Each row is a point on a tangle of strands that fork, close into loops and nearly touch. The rows are in no order.
(in the rows, 128 means zero)
Two points are linked if the straight distance between their rows is under 148. Some points are linked to none.
fula: [152 137  85 139 122 126 107 148 127 107 111 126 184  82 164 126 118 115
 181 102 177 156  97 138  68 145 152 114 129 116  92 185 116]
gole: [ 95  93 109  89 143  59 128 125 134 122 100 118  96 143 125 116 148 191
  70 152 112 107 108 146 159 126 103 118 144 111 169 105 120]
nek: [150 130 121 133 204 124 113 141 140 171 126  83  85 133 145 128  89 101
 121 146 121 165 159  91 150 104 108 132  84 129 124 163 133]
rab: [163 125 123 151 150 147 123 175 170 174 175 103 151 115 113 135 107 130
  80 129 146 105 174 137 124 106 191 145 133 135  77 127 140]
Vub: [182 148 128 119 106 121 100 109  75  85 109 191 181  39 170 155 108 114
 183  78 132 102  99 170  45 134 140 128 134 150  83 150 156]
mupad: [150 183 118 119  89 156  85 148 115 124 162 125 143  98  97 109 145  73
 142  79 129  82 131 168  74  98 146 121 133 167  85 139 152]
Visi: [114 121 171 146  75 151 123 167 125  99 156 126 106  41 114 152 129 174
 127 108 119 121 118 171  68 140 199 152 145 185  72  77 138]
puliv: [171 167 148 134  70 106  84 106 136 127 115 154 105 127 107  86 126  97
 117 138  42 122 162  87  89 114  78 108 131 144 114 130 161]
Nalu: [ 94 135 196 169 102 174 122 119 131 124 144 106 101 122 108 118 138 122
  92 127  58  89 173 141  91 103 149 132 157 152 132  97 111]
vuzi: [180 163 153 130 150 146 135  69 138 151 119 137 121 102 146  70 124 123
 121  85  99 152 156 140 112 134 155 105 135 146  97 170 122]
Marep: [213 187 135 144 109 170 109 108 111 127 131 185 147  65 140 100 107  83
 195  64 130 143 116 141 107 109 158 154 109 173  75 174 154]
Sop: [ 52  61 171 144 146 142 131 133 102 103 110 110 120 197 135 144 130 192
 114 139  93  89 104 107 159 140  76 144 153  83 227  79 133]
rov: [ 72 130 150 126  79 162 127 160 108 111 167 100 171 102 107 144 153 119
 142 130 136  80 121 133  70 129 148 117 150 129 139  78 104]
lus: [130  82  88 128 156 145 134 153 127 141 136  99 135 118 133 140  66 148
  81 138 161  88 125 101 128 100 126 116 148  85 177 116 113]
fifu: [176 157 138 114 114 134 150 117 102 110 131 165 137  58 131 125 135 141
 159  66 102 127 107 167  32 144 168 115 141 154  59 130 136]
zeko: [ 78 113 192 161  95 177 153 158 131 105 120  99 103 132  91 146 189 149
 158 118  99 151 116 163  72 177 130 126 152 136 167  80 128]
Rerik: [155 141 153 153 139 148 117 149 198 178 203  86 121 120  99 114 116 140
  93 113 105 113 153 126 147  89 180 124 127 108  89 121 138]
mab: [109 152 120 131  85 139  87 158 105 118 161 108 171  91 125 154 147  96
 162 118 155  79 118 169  65 111 154 123 134 143  75 132 136]
rin: [137 185 115 111 133  90 155 145 120 151 107 169  92 161 158  96 130  74
 151 146 126 192 110  76 183 124  92 154  96 133 130 171 124]
fisa: [120 110 155 160 156 173 141 130 128 168 186  92  94 186 148 122  73 123
  97 115 124 109 132  65 175  97 130 134 115  74 147  97 123]
Zuv: [ 91  73 130 132 134 116 130 150  86  93 132 151 118 192 168 134 114 164
  87 125 116  66  80  79 129 134  95 122 153  66 183  47 114]
Tevuv: [102 178 156 117 101 176 139 131 112 104 159 159 120 153 128 113 165 142
 168  95  92 161 138 135  98 169 101  82 130 121 144 105 100]
Fim: [ 86 119 151 119 112  80 143 140 106  84  70 111  80 143 114 114 166 168
  94 142  98  99 135 123 126 136  93 119 149 126 159  63 137]
rog: [145  74 163 124 140 148 142 122 174 176 128  83 109 127  46 175 127 185
 160 129 121 178 105 139 145 134 132 126  87 110 139 122 136]
sadu: [ 87 151 111 119 123  97  91 102  86 113 104 139 154 123 133 155 150  79
 142 164 114 110 145 114  90 124  59 118 133 129 129 134  90]
nipe: [ 67 105 184 161 101 162 178 130 146 135 136 106 109 170  74 162 185 175
 143 112 129 170  84 164 146 164 107 130 129 112 173  96 131]
gup: [174 114 158 112 158 152 138 115 167 164 126  77 101 116  99 142 117 183
 174 131 106 182 122 147 172 122 145  96  88 124 118 135 127]
lol: [105 132 127 145 152 133 135 151  86 155 145 119  99 197 164 132 100 101
 116 123 131  91 100  60 194 105 110 157 116  79 157 101 137]
Zafat: [173  84 107 136 164 110 136 165 163 152 144  83 146 156  95 156  58 133
  85 162 143 123 169 109 142  88 169 164 131 114  91 145 141]
bota: [113 162 106 101 141 134  81  93 117 125 116 179 116 131 149  89 128  79
 134 118 144 141 155 124 159 134 112 108 105 170 158 149 127]
tula: [146 163 137 155 133  90 104 141 132 142 146 110 116 176 139  82 112  98
 105 130  92  96 150  42 138 100 135 147 127 104  99 132 154]
Seze: [156  94  71  70 192  72 143 156 145 142 158 137 162 179 178 110  81 121
  82 156 157 137 143 105 218 119 133 167 117 116 136 105 144]
piro: [156  72 142 132 147  99 147 117 111 125 145 149  96 176 102 122 101 175
  60 161 102 103 123  71 158 141 172 152 148  90 151  39 111]
vezov: [129 140  78  88 188  94 164 130 148 140 105 136 136  98 183 138 148  99
 131 148 173 191  67 158 189 121  97 137 111 140 157 184  92]
vusef: [ 76  60 125 154 155 105 124 107 148 139 116  88 133 148 142 155 116 153
 120 182 158 113  85 118 182 107 100 134 110 100 181 156 107]
diro: [151 147  67 108 109 102 137 107 116 136 108 133 166  99 153 109 140  70
 160 126 171 129 132 158 150 139 138 156 121 164  94 188 174]
bisav: [100 144 126 103 137 140 107 124 119 114  98 154  97 152 132  96 127 124
 137 107 120 119 146 112 162 115  83 104 116 138 187 123 131]
sarez: [137 153  98 138 150 123 179 125 132 132  92 156 155  88 184 137 141 129
 176 137 177 176  47 142 161 134 121 135 103 125 157 183  75]
Segi: [167 125  72 104 141 110 102 123 132 139 143 121 135 132 141 108 107  53
  76 123 169  83 161 123 137 106 133 130 128 141 129 136 173]
novug: [ 75  87 208 165 125 183 146 145 104 109 146 116  98 199 115 126 139 171
 109 128  70 111 144  93 131 146  96 140 164 109 198  74 156]
ritu: [ 49 123 123 147 136 123 140 101 129 146 131 135 139 142 167 150 121 139
 111 159 181 121 112 109 187 135 108 136 116 103 159 138  91]
Kibeb: [143 148 131 136  77 154 127 119 116 120 111 146 122  82  91 152 131 133
 142 133  98 145 183 150  71 134 109 106 139 149  96 107 132]
savak: [123  85  98 131 135 134 127 162 129 103 119 122 129 139 134 127  98 124
  73 128 135  77 120  86 102 121 107  93 145  85 186  74 129]
kepo: [ 66 113 215 171 109 193 133 140 126 104 153  98  84 172 105 139 170 143
 121 137  66 126 169 138  89 144 118 142 158 130 174  96 122]
madef: [ 94 160 160 116  94 148 174 121 103  98 125 139 128 133 108 133 193 137
 175 127  83 150 111 159  92 172 109  99 129 147 134  69  94]
Dok: [163  89 105  90 128  60 161 129 173 147  97 114 116 159  89 133 131 153
 100 171 119 130 155 153 146 123 133 122 136 139  82 143 167]
bev: [190 178 127 134 136 159 117  65 114 128 134 160 143  68 174  71 116  98
 148  85 119 172 162 146 139 130 153 136 140 153  96 171 142]
vad: [101  81 171 144 123 122 161 131 142 149 121  92  92 178  45 165 184 160
 124 131 122 179  92 132 157 142 105 147 113  83 167 109 126]
Dodi: [163  73 102 102 171  80 128 143 138 127 122 105 151 183 138 132  75 125
  83 179 156 108 139  93 195  96 156 159 118 103 118 106 136]
Tinif: [146 110  61 124 139 101 152 159 148 151 108  89 185 103 164 142 107  99
 154 170 192 144  98 156 173 126 141 140 115 143 117 173 165]
kif: [193 128 121 120 167 126 151 154 148 175 110  98 137  79 129 142  99 162
 194 102 126 167 107 141 144 119 176 119  90 140  91 167 150]
keka: [150 129  86  99 174 123 144 172 140 173 151  89 129 129 148 137 103  91
 134 168 169 151 129 110 174 122 127 134  93 124 126 168 145]
gad: [132 139 119 161 141 159 135 147 129 145 108 119 138  96 132 150 138 105
 144  96 139 148 111 131  81 136 136 109 116 117 119 169 102]
Dotas: [142 169 115 115  94 105 163 129 132 142 133 162 150 118 106 138 164 148
 170 118 136 137 110 145 139 169 168 112 114 137  97 124 127]
fube: [145 173 104  81 111 131 133  66 105 104 104 198 148 116 142 113 150  79
 165  97 152 144 121 158 118 139  93 109 109 172 131 149 101]
zopa: [165 155 108 119 138  81 157 138 175 134  95 153 110 176 142 105 121 123
 144 136 119 197 141  90 173 135 117 130 120 134 103 169 127]
dete: [114  69 148 167 118 141 139 149 149 119 102  78 112 117  70 168 142 140
  98 135 142 116 147 130 113 110 143 133 136 113 133 111 143]
Pep: [120  93 159 152  86 133 116 144 121 121 133 125 113  45  93 165 120 190
 143 116 137 108 109 173  99 131 220 143 130 142 107 101 149]
Pap: [ 93 171 153 170 106 169 130 118 135 127 173 151 100 189 120 118 158 110
 138 118 110 139 162  85 130 148  92  95 110 110 132  96 123]
pon: [181 190 124  71  83  93  79  80 113  96 136 168 115 156 107  88 142  80
 131 140  98 132 156 116 104 138  79 109 125 157  99 139 147]
Voraf: [193  61 101  98 169  79 142 132 131 124 114 126 135 170 137 151  78 153
  75 162 106  92 103  78 169 109 144 146 133 100 143  53 126]
Zit: [133 158 173 156  98 149 130 119 156 142 131 138  92  99 104 107 140 132
  92 125  54 124 182 119  83 134 127 112 143 147 119 107 132]
susir: [ 44 126 137 150 109 176 126 111 118 118 142 143 150 134 148 147 145 146
 154 142 176 115 120 132 166 150 133 109 123 114 154 136  84]
fata: [136 124  79 131 125  98 151 137 127  93  88 154 183 104 153 131 130 154
 193 130 183 179  64 156 123 156 150 118 125 119 111 178  97]
maki: [ 59 137 129 141 137  95 139 128 109 122 154 151 104 185 171 162 128 132
  98 140 174 114  98  87 204 118  88 153 119 108 156 104 103]
kovi: [191 182 114 143  87 160  96 122 145 137 149 159 126 105 111 109 127  49
 134  76 137 118 145 155  93 109 129 127 113 171  69 179 161]
Salo: [114 132 143 129 141 109 119 128 119 112  83 115  82 158 123 104 163 125
 123 101  76 130 128 110 109 146  73  97 128 115 172 106 132]
gen: [101 157  82  90  97  66 107 117  95  79 115 149 160 140 142 126 139 118
 119 170 138 123 150 129 140 124  95 117 136 130 116 133 122]
kilef: [ 86 157 142 107 136 149  75  92  85 120 125 168 133 151 118 159 112  77
 144 130  85  92 174 110  75 111  66 130 140 150 144 120 116]
bizo: [119 171 134 118  94 185  83  82  86 139 135 161 125 124  93 129 137  64
 172 107 114  98 144 133  88  98  76 144 120 181 152 155 128]
zez: [183 127  93  92 134  79 162 106 148 130  78 158 129 146 133  98 116 147
 118 131 125 168 173 145 141 155 125 127 148 155  82 189 151]
Tolu: [120 117 134 114 111 112 155 111 115 121 172 120 127 156 118 101 118 140
  62 159 122  89 153  79 141 141 167 147 154 100 130  57 103]
dovo: [125 111  76  86 190  45 127 195 140 147 133 139 146 158 199 113 105 117
  99 178 175 129  86  98 197 105  77 168 120 130 147 141 128]
fesus: [ 51  34 141 173 132 157 109  97 154 109 122  80 147 153 115 134 132 156
 128 169 159 106  77 135 154 118 113 130 136  97 198 159 110]
vid: [ 92 132  61  91 128  53 124 170 133  94 121 143 154 171 169 123 121 126
 111 160 181 146 116 116 177 122 108 156 140 127 139 166 122]
Lave: [139 117  95  69 170  53 136 130 135 151 103 130 102 141 134 137 118 178
  80 158 125 130 138 143 176 132  94 115 120 131 134 113 151]
posu: [ 94 147 127 120  86 133 133 134 110 115 181 109 150 127 111 111 139 110
 101 146 147  85 144 109 106 142 162 121 142 114 124  76 112]
nadak: [127 114 141 159 193 145 115 117 149 145 101 100  93 148 144 147 133 116
 120 120 120 158 142 116 120 126 138 119  96 101 125 167  99]
funur: [183 126 126 149 168 113 115 138 138 152 125 114 142  67 136 143  99 174
 153  90 150 173 117 171 132 128 214 141 127 131  69 157 155]
vup: [ 42  60 159 155 112 179 106 124 160  95 130 107 138 134 122 138 150 157
 139 153 149 107 109 153 120 147 122 109 147 105 178 135 107]
Rire: [125  88 118 134 133 137 104 106 124 138 116  97 142  53 115 131 129 177
 136 119 163 135 128 188 106 129 205 123 145 121 103 155 133]
rak: [152 185 167 140 116 220  96 101 137 133 146 148 111 119 111  78 136  92
 180  66  80 111 148 134  81 112 107 123 132 149 158 159 118]
venot: [196 168 167 149  88 150 142 126 123 105 146 158 105  36 131 123 140 143
 112  78  77 126 117 189  46 122 153 118 169 178  24 124 135]
gezif: [141 139 163 164 115 171 152 135 126 110  98 148 130  82 112 153 143 156
 142  87 107 153 117 149  34 149 149 123 130 132 103 121  94]
zube: [150 177  96  90 103 130 108  93  83 118 131 157 193  99 129 127 144  56
 186 128 157 143 140 156 121 133 120 148 117 170  99 170 126]
Fana: [108  91  91 126 141 119 103  99 144 131 120 108 161  82 129 122 123 164
 103 144 178 125 148 164 135 160 170 128 142 120 123 136 151]

A piece is all that can be reached along the links. How many separate loops has the piece of each point below (a circle has one, a figure eight two, a Y none), and how many tips (points with one link)?
Tolu => loops 0, tips 3
kepo => loops 0, tips 9
lol => loops 1, tips 1

Name the points in between on the shortest way along the links from the first point to the second, in order.
rog, bisav => vad > nipe > zeko > kepo > Nalu > Zit > Kibeb > gezif > gad > nadak > nek > keka > Tinif > diro > zube > fube > bota
Seze, kovi => Dodi > Voraf > piro > Tolu > posu > rov > mab > mupad
Pep, pon => Rire > funur > kif > gup > rog > vad > nipe > zeko > kepo > Nalu > Zit > puliv
fula, lus => gad > gezif > Kibeb > Zit > Nalu > kepo > novug > Sop > Zuv > savak
